Each row is a point on a tangle of strands that fork and nearly touch. The rows are in no order.
Points whose rows are less than 26 apart are linked; no others are. Some points are linked to none.
kul: -43,-14,6,30,40,-11,-1,5,-19,-15,-19,-11
bofe: -14,-21,15,-7,-18,-9,10,28,1,-8,8,-14
zodos: 10,40,4,-11,-7,32,17,-12,-9,-18,-23,25
mame: 22,-4,-3,-16,-13,22,-4,-16,5,26,18,19
tize: 42,3,-25,-11,1,-24,-33,-21,22,32,13,-12
Raf: -3,-2,15,-7,-15,15,17,12,-8,-15,2,10
Rufo: -32,-7,12,23,21,-21,-1,14,-20,-12,-13,-17
rud: 19,14,7,-17,-11,28,9,-9,-7,-8,-2,20
malib: -3,-21,13,-13,-20,-10,6,25,4,-5,10,-12
Lur: 13,28,8,-13,-10,30,16,-10,-9,-16,-13,23
kir: 22,-5,-27,-6,-8,-24,-51,-8,49,33,16,-25
vis: -27,29,-9,32,37,-2,15,-10,-20,-22,-31,5
togol: 1,33,4,9,11,-2,18,-4,-21,-25,-18,5
mel: -31,-14,17,14,2,-15,6,24,-15,-11,-4,-14
vin: -38,3,15,15,-1,17,27,17,-14,-21,-10,9
pili: -24,26,1,25,26,-2,17,-3,-22,-23,-23,3
nuta: -19,-15,19,3,-8,-14,8,27,-10,-11,2,-15
kaz: -34,-9,7,28,35,-22,-6,8,-23,-13,-19,-17
limeg: -43,-9,15,23,11,0,17,19,-17,-18,-7,-3
zalap: -10,34,2,20,21,-5,17,-4,-22,-25,-22,4
mozi: 44,27,-4,-17,6,8,1,-22,-9,3,-3,13
Risol: 6,-21,6,-16,-21,-6,0,16,8,1,12,-9
Nogiv: -49,11,-1,29,22,16,23,2,-15,-23,-24,13
pelib: 25,2,0,-18,-13,28,0,-15,0,18,12,23
gur: 9,-27,-5,-18,-24,-13,-14,17,27,12,16,-17
Bosot: -40,12,-8,33,40,2,13,-8,-18,-22,-29,6
Mov: 37,1,-18,-12,-3,-13,-23,-20,16,30,16,-4
gusog: 44,7,-26,-10,4,-32,-42,-18,28,32,8,-21
niku: 37,0,-14,-14,-4,-3,-17,-24,10,30,16,4
fif: 25,-1,-14,-7,-9,5,-16,-25,13,40,23,11
muti: 20,-4,3,-14,-14,0,2,-1,-2,-2,6,2
Niz: 11,-28,-9,-16,-22,5,-10,1,30,30,27,-2
gom: 4,-30,2,-20,-26,-7,-4,20,22,8,17,-11
ditig: 16,-23,-10,-17,-20,-13,-20,6,30,17,17,-15
Lobup: 4,-10,13,-16,-21,17,13,9,-1,-6,9,8
vom: 15,-20,-5,-17,-20,11,-7,-5,19,26,22,7
kiv: -49,-13,10,27,23,2,13,12,-17,-16,-13,-3
viv: -13,5,17,-2,-13,16,20,14,-11,-20,-2,10
gunoz: 23,-4,-9,-11,-11,16,-9,-20,9,37,22,16
Turun: 13,16,9,-4,-3,2,10,-1,-15,-18,-6,5
fom: -44,6,10,24,11,14,24,10,-16,-23,-16,11
dufo: -12,16,6,21,23,-19,6,3,-25,-19,-16,-9
zolez: 19,8,6,-20,-13,35,5,-14,-1,8,3,25
dimu: 17,-12,-24,-6,-11,-19,-44,-6,49,35,19,-21
Bar: -48,5,-9,33,37,12,16,-7,-13,-21,-29,12
tabar: 21,9,5,-12,-9,10,8,-4,-8,-10,0,9
pumuk: 37,48,-1,-4,26,-20,10,-10,-18,-16,-18,-5
dut: -51,-16,3,30,40,5,7,3,-14,-18,-20,-3
pafub: 32,0,-28,-8,-3,-31,-48,-12,38,31,12,-25
mose: 24,-13,-8,-17,-14,3,-10,-8,13,20,19,3
lil: 20,-18,-15,-14,-16,-16,-28,-2,33,23,17,-16
Ragag: 23,-11,-1,-17,-15,-1,-5,-2,6,8,14,1
Badup: -34,-14,16,21,14,-20,2,20,-17,-10,-9,-17
mosi: 5,28,7,5,5,4,16,-2,-19,-25,-13,8
Nalum: 9,-13,9,-19,-21,20,8,5,2,4,12,12
kelit: -27,6,16,9,-7,17,26,15,-14,-23,-7,11
tosov: 19,-14,-20,-8,-12,-15,-32,-10,37,34,22,-14

A fork is a point with three links. Follow the links from the first point to the second and name the forks in between, in order.
zodos, Turun -> rud > tabar
Turun, fif -> tabar > rud
pelib, Lur -> rud
mosi, rud -> tabar

Name the points in between on the shortest way along the links from the first point to the second, in order.
mame, Turun -> pelib > zolez > rud > tabar
Lobup, vin -> Raf > viv > kelit
pili, Lur -> zalap > togol > mosi > Turun > tabar > rud
mose, zolez -> Ragag > muti > tabar > rud
Risol, nuta -> malib > bofe
gusog, fif -> tize > Mov > niku
